Each row is a point on a tangle of strands that fork and nearly touch. The rows are in no order.
(in the rows, 128 means zero)
Points whose rows are less than 102 apart are linked; no others are. Some points are linked to none.
<900>: [121 138 160 120 165 115 147 117  69  97 127 114 185 137 142 153 177 119
 144 127]
<558>: [101 108  76 182 157 122 157 106 127 131  88 125  92 136 123  88  99 151
 142 138]
<1323>: [134 156 132  90 110 136 137 132 118 147 145 125 192 123  91 177 137 108
 141 124]
<803>: [130 132 171  88 173 123 177 112 116 105 123 107 145 187 110 181 111 148
 148 119]
<652>: [110  92  63 153 155  99 133 108  91 132  88 113 175 106 136 113 169 110
 138 171]
<466>: [123 154  97 150 115 122 111 130  55 134 168 132 154 110 182 107 162 133
 127  93]
<48>: [143 136 119  76 158 140 189 116 111 124 116  73 164 194 138 174 113 167
 143 154]
<575>: [172 117 201  88 102 123 115 162 181 120 120 114 167 113  79 130 150 122
 134 167]
<1266>: [148 105 148 140 122 125 176  92  72 160 119 107 134 138 127 152 136 125
 191 102]
<397>: [127  95 141  66 119 175 128 120 132 115 133  88 166 155 135 166 172 136
 129 140]
<623>: [142 135 136  91 149 148 169  90 151 150 126 107  77 178  94 189  67 142
 134 112]
<595>: [151 110  84 105 113 104  85 139 171 136 140 109 140 103 121 143 146  93
  81 176]
<1152>: [133 145 111  93 134 137 133 144 172 110 116 102 138 158 109 151 113 148
 101 158]
<1278>: [131 138 116 149  85 128  79 183 177 121 129 157 135  81 123  72 140 123
  87 143]
<1072>: [123 185 170 177 112 120 108 178 121 108 136 180 127 103 107  56 110 138
 136 114]
<403>: [ 98 155 102  99 134 148 126 135 150 115 147 135 140 139 125 157 118 126
  96 100]
<1056>: [105 131 181 111 122 169  94 137 183 111 132 151 131 101 116 121 154 110
 104  85]
<1231>: [181 121 192 135 102 115 181 134 113 147 133 113  94 159 104 132 107 158
 183 124]
<493>: [110 115  80 143  78 169  93 113 161 161 139 152 101  91 134 118 128 119
 108  93]
<543>: [123  87 115 158 144 109 126  74  57 152 130 134 100 112 160 144 157  78
 166 105]
<716>: [138 120 157 165 109 118 163 124  60 154 120 142 166  99 130 124 153 126
 188 128]
<1036>: [103 157 133 114 201 104 135  97 127 105 134 143  92 154 111 170 102  87
 106 105]
<1059>: [107 136 146 156 166 107 119  98  51 158 135 181 136  92 118 115 135  93
 160  89]
<103>: [ 88 177 123 125 149 133 153 145 118 102 110 146 200 131 115 120 133 146
 121 116]
<1016>: [138 147  98 166 106  96 153 160  89 146 106 142 191  95  97  95 130 133
 158 168]
<355>: [133 139 142 168 137 116 120 149 113  90 164 128  64 147 189  53 126 160
 115 113]
<1289>: [125 148  97 130 124 157 172 133 155 165  82 126 147 145  71 127  88 166
 150 142]
<845>: [156 110  66  95 111 126  98 130 200 152 127  91  99 130  92 137 106 121
  82 184]
<78>: [115 142 151 187  98 148 155 141 121 141  99 163 126 117  97  86  97 161
 175 109]
<230>: [108 131 103  98  74 193 116 131 122 148 158 129 185 114 144 162 168 121
 129  90]
<1093>: [111 125  64 142 168 114 140 126 123 105  77 105 167 138 130 110 143 148
 125 187]
<308>: [126 117  89 135 125 120 129 110  50 155 137 126 189  88 147 174 164  65
 156 130]
<57>: [ 94  91  98 119 172 148 145  59  97 116 136 112  96 161 135 202 120  86
 138 102]
<1460>: [ 98 146 157 115 171 125 149 126 111 107  94 139 200 133  92 152 158 121
 141 132]
<386>: [ 83 168 124  90 155 179 159 128 176 150  95 139 127 158 102 165  71 165
 129  99]
<1474>: [123 123  72 142  78 165 103 151 165 138 139 126 105 122 167  84 132 163
 103 116]
<1280>: [144 120 144 110  93 124  72 143 113 117 182 121 140  94 187 138 189  94
 107  99]
<526>: [110 119 133 162 114 184 174 134 140 141  74 136 112 151 121  89  97 200
 173 126]
<602>: [ 93 169  90 164 187  96 113 119 120 116 124 170  97 131 118  77  93 134
  89 122]
<974>: [149 103 177 121  69 170 133 136 167 136 139 119  84 137 137 115 125 175
 143  93]
<276>: [134 148 108 147 124  96 118 122 111 159 132 163 138  96  93 127 113  88
 122 130]
<1119>: [165  61 187 115  74 171 116 125 182 153 101  94  98 130 102 112 140 156
 151 171]
<166>: [139 109 157 131 125  98  74 102  65 138 179 150  89  88 175 128 157  74
 119  94]
<399>: [121 182 101 120 134 128 166 124 100 118 161 134 125 166 166 136  86 157
 123  90]
<12>: [129  75 154 109 147 136 108 120 193  96 112  83  79 157 147 109 155 160
 102 152]
<122>: [139  95  79 105  92 131 100 101  94 138 186 102 133 106 172 193 160  60
 123 126]
<511>: [130 110  60 120 132 139 155 115 130 141  97  82 158 163 130 127 133 170
 128 176]
<295>: [176 124 185 180 110  53  91 175 114 123 120 158 121  80 115  78 120  84
 137 180]
<1111>: [162 118 153 173  81 110 137 173 118 139 106 133 153  94 100  88 133 144
 168 178]
<155>: [127 176 111 126  93 149 112 184 195 123 160 141 144 108 129  97 119 141
  82 109]
<614>: [137  68 102 148 113 118 126 112 106 160  94 117 162  87 133 141 160  92
 157 164]
<605>: [140 169  82 139 101 127 156 148 124 154 129 121 166 128 107 120 112 156
 139 147]
<986>: [160  72 203 153  78 133 128 136 141 137 100 119 107 110 125 104 157 144
 173 153]
<883>: [137  99 162 149 135 129 124 134 156  81 128 103  60 161 172  81 140 169
 122 131]
<63>: [125 152 124  50 123 164 129 153 164  90 174  90 159 175 171 177 140 138
  85 105]
<1138>: [102 104 162 175 153 116 101  83  93 149 107 183 101  78 114  96 133  86
 147  98]
<327>: [ 98 133 188 136 140 128 113 142 137  98 118 148 140 106 123 101 161 133
 120 104]
<438>: [123 165 139 147 130  98  99 170 109 117 133 166 195  76 113  91 156  98
 111 134]
<372>: [121 150 166 127 132 142 131 155 206  96 115 133  83 147 109 104  87 164
 111 117]
<1213>: [138 156 130 160 136 102 148 133 145 133 111 147  93 124  77 108  71 135
 131 142]
<618>: [122 147 111 112  86 187 135 131 195 157 123 133  97 142 122 129  86 171
 126 110]
<30>: [ 98 120 153 102 119 189 145 100 134 147 111 129 149 144 108 164 138 146
 149  84]
<626>: [140 128 163  89  95 167 141 154 132 112 143  95 177 153 159 132 171 167
 134 117]
<1310>: [134 109 159 146 148  67  75 112 111 157 110 187 140  61  98 130 127  42
 125 148]
<85>: [139 145 140 129 151  75 109 100  50 148 176 164 115 103 143 136 132  80
 131 105]
<479>: [139 162 164 172  94 124 130 146  95 153 130 176 147  96  94  97 113 131
 162  94]
<666>: [147 141 143 151 103 143 142 159 181 109 136 122  51 163 137  86  60 191
 131 127]
<569>: [155 130 175  80 133  97 124 147 145 100 133  99 163 136  99 160 159 116
 114 164]
<1199>: [157 109 184  92 152  94 133 107 115 121 132 112 143 136  98 191 150  80
 141 143]
<1421>: [121 125 108  62 132 180 116 123 155 106 171  92 131 166 141 213 127 101
  85 128]
<891>: [114 110 161  98 101 181 108 118 175 147 133 136 122 117 102 174 138 111
 129  80]
<229>: [104 168 153 129 184 116 121 142 173  76 122 143  98 145 119 103 101 145
  85 109]
<365>: [126 142 152 151 106 111  88 143 105 157 133 191 155  54 106  94 130  95
 135 109]
<593>: [166 115 153 120 130 131 177 109 147 159 116 103  96 158  89 150  91 151
 167 149]
<888>: [125 129  60  60 111 187 114 129 171 136 158  94 144 155 138 169 131 131
  97 144]
<902>: [123 176  85  91 108 142  97 154 175 129 179 132 134 113 135 136 116  93
  68  97]
<361>: [124 148  96 143  79 149 111 157 113 135 165 144 135 106 169  87 147 146
 110  96]
<1366>: [ 82 146 150 153 139 166 170 129 161 127  88 158  87 163 131 108  66 192
 151  95]
<1108>: [134 109 149 135 154  90 141 113  52 128 111 125 187  98 130 160 183  70
 160 148]
<629>: [114 204 128 119 113 159 177 173 159 128 127 142 139 158 131 129  55 194
 130 110]
<637>: [117 127 154 141 118 141  83 118 109 133 177 170  91  97 168  99 152 109
 112  63]
<435>: [101 117  98 140 152 135 143  84  35 133 147 133 154 121 165 156 158  88
 159 100]
<472>: [ 97 151  89 171 181 111 155 102  81 119 110 146 113 143 141  93 114 137
 136 110]
<1197>: [145 119 106 170 118  81 101 138  91 119 159 130  82 111 181  71 137 136
 117 135]
<746>: [111  95 161 169 145 118 103 118 115 115  97 152 117 104 131  83 164 117
 137 127]
<195>: [115 145  55 154 164  90  89 118 129 121 137 151  97 110 122 103 103 100
  84 144]
<1139>: [155  89 125 189 123  84 123 126  85 131 111 115  80 116 160  80 141 131
 151 166]
<662>: [164  96  93 135 139  98 150  96 144 135 122  85  60 152 124 136 104 143
 123 180]
<549>: [ 60 136  81 123 211 138 133 106 149 102  90 133 140 152 111 157 112 126
  96 125]
<1109>: [107  73 130  84 158 156 111  96 169  80 116  86 102 172 163 156 168 137
  94 145]
<1017>: [108  78 107 168 138 108  75 102 120 133 104 151  89  79 153  74 155 100
 110 131]
<200>: [110  87 132 126 135 114 102  93 128 150 103 160 149  72  99 161 146  52
 128 133]
<238>: [151 122 185 165  87 155 147 152 148 117 125 123  71 159 145  91  95 183
 164 115]
<1025>: [163  99 182  77  86 176 116 154 195 145 109  99 153 139  84 126 142 156
 131 168]
<889>: [138 117 188 137  89 150 112 122 133 128 145 146  83 114 141 119 132 128
 138  73]
<958>: [120 152 110 117 165 112 168  96  67 118 153 123 109 167 154 170 106 123
 141  95]
<165>: [134 130  86 130  95 151 111 123 190 161 142 143  72 117 107 139  86 128
 102 113]
<1005>: [122 149  15 139 141 106 126 118 132 136 146 120 112 137 150 119 101 127
  94 146]
<293>: [122  81  70 166 158  86  84  93 134 139 104 144  85  93 124 109 127  78
  99 156]
<252>: [144 109 124  82 128 162 142 142 156 129  99  83 150 174 114 128 123 188
 127 177]
<560>: [139 142 168 126 121 131 194 126 100 121 134 111 120 178 147 124 108 181
 172 106]
<351>: [160 171  94 114 140  75 183 143 103 116 149  91 135 175 140 148  92 154
 116 155]
<109>: [152 146 165 120 123  94  88 166 124 105 180 142 132 105 152  99 155 102
  94 109]
<114>: [169 175 120 108 123  76 146 170 123 110 157  94 174 143 124 131 127 137
 114 155]
<400>: [132 126 127 108 150 115 140  72 100 127 168 111  71 164 143 198  99  99
 138  82]
<1095>: [133 125  83 126 117 106  88 137 119 125 147 120 165  96 154 128 165 103
  99 155]
<414>: [112 116 116 144 193  85 105 113 151  83 100 121  89 134 116 113 134 120
  85 158]
<21>: [132  92 144 118  81 127  98 119 129 161 122 143 166  76 113 148 157  89
 141 133]
<74>: [ 86  93  79  92 189 170 133  75 128  98 121  93 117 184 134 196 131 105
 112 138]
<807>: [150 177 130  84 107 111 136 176 157 102 187 100 151 154 158 145 118 147
  91 117]
<354>: [145 105  66 104 136 131 135 102 172 157 129  92  86 171 101 168  88 137
 114 165]
<1194>: [129 182 137 112 170  88  99 163 112  78 170 142 154 135 142 100 143 120
  80 113]
<1470>: [128 126 158  94 167 138 159  97  95 104 133 108 152 162  98 213 138  84
 151 114]
<1088>: [130  96 143 181  86 125  80 164 106 145 110 159 154  55 168  74 171 114
 149 150]
<885>: [121 162 126 145 151 108 158 113 120 138 111 152 144 121  72 142  97 117
 140 121]
<1281>: [120 130 148 159  98 141 133 123  50 142 132 143 147 101 170  94 165 142
 168  88]
<1437>: [150  60 177 178  81 107  98 138 112 147  85 131 116  72 159  88 168 116
 163 159]
<515>: [167  78 159 169 123  52  89 141 112 152 107 157 115  68 126 105 129  57
 132 177]
<868>: [ 84 167 121 104 206 122 136 141 189  87  96 133 128 160 110 141  85 144
  82 132]
<164>: [ 99 146  93  84 155 182 152 127 164 157  80 121 174 160  72 159  96 154
 130 147]
<220>: [174 149 177 176 122  60 126 174  81 109 135 140 109 117 125  78 118 121
 151 175]
<691>: [144 114 164 164  88 111  61 178 146 133 138 166 129  57 161  56 159 106
 110 145]
<267>: [126 104 106 156 130 137 155 126 146 134  92  99  90 168 135 100  90 192
 144 155]
<991>: [112 120 114 115 126 174 182  98  85 159 115 117 173 149 113 171 125 136
 176 103]
<1257>: [155 130 190 118 113 123 156 137  92  94 132  96 138 156 158 130 155 168
 158 121]
<1318>: [ 87 133 155 132 192 119 134  89  98 103 123 150 123 133 121 140 140 101
 128  82]
<529>: [111 190 117 103 150 115 120 176 142  83 138 139 195 127 126 106 154 137
  83 124]
<702>: [100 152 132  68 110 213 149 144 193 149 107 127 132 163 123 139  86 193
 126 110]
<1311>: [163 160 165 161 147  65 121 156 128  95 132 142  88 133  98  91  95 129
 117 152]
<201>: [123 109 149  93 124 142 106 125 124  97 162 108 143 133 159 158 176 100
 113 112]
<579>: [150  63  87 119  90 160 137  88 126 178 127  99 117 134 130 151 138 139
 164 144]
<780>: [127 162  86  82 134 136 171 132 116 127 158  96 146 187 153 176  98 155
 118 124]
<35>: [ 97 161 125 101 177 141 162  96 149 130 110 134 100 154 101 182  72 121
 129 101]
<995>: [167 141  94 122 102  85 124 174 101 124 150 103 179 111 154 120 161 133
 116 176]
<834>: [133 124  90  75  57 186  98 141 172 156 169 117 157 117 142 158 150 121
 111 119]
<1253>: [163  81 136 162 145  68 133 109 118 121 108 104  50 140 124 109 120 128
 137 172]
<417>: [133  95 135 144 131 124 131  84 144 152 116 141  70 120 103 139 110 111
 146 123]
<429>: [ 66 119  92 159 131 174 115 118 152 129  90 163 131 108 129  90 133 148
 117  97]

Follow the links from the first point to the second, and from the first to the third. Name the last point that the two ways share.
<900> / <1318> / <30>: <35>
<637> / <515> / <397>: <746>
<1280> / <1016> / <1005>: <386>
<666> / <365> / <605>: <746>
<1016> / <435> / <195>: <386>

A fork is a point with three links, a tip a point with one. Leave the first point through the second and follow the links. Name the first fork or tip that comes.
<1266> / <716>: <386>
<1109> / <12>: <114>
<1280> / <109>: <543>
<155> / <1278>: <780>
<543> / <435>: <35>
<549> / <868>: <746>
<1470> / <1199>: <365>
<1138> / <1059>: <549>

A fork is a point with three links. Follow the links from the first point to the second and name the forks in between, in order.
<267> / <666>: <195> > <746>
<595> / <1152>: <114> > <780>
<991> / <229>: <746>
<293> / <560>: <746> > <386> > <35>
<1213> / <372>: <365> > <479> > <526> > <195> > <746>
<662> / <1421>: <114>
<397> / <1017>: <35> > <386> > <746>
<1194> / <493>: <35> > <386>
<164> / <195>: <386> > <746>
<746> / <593>: <386> > <35>
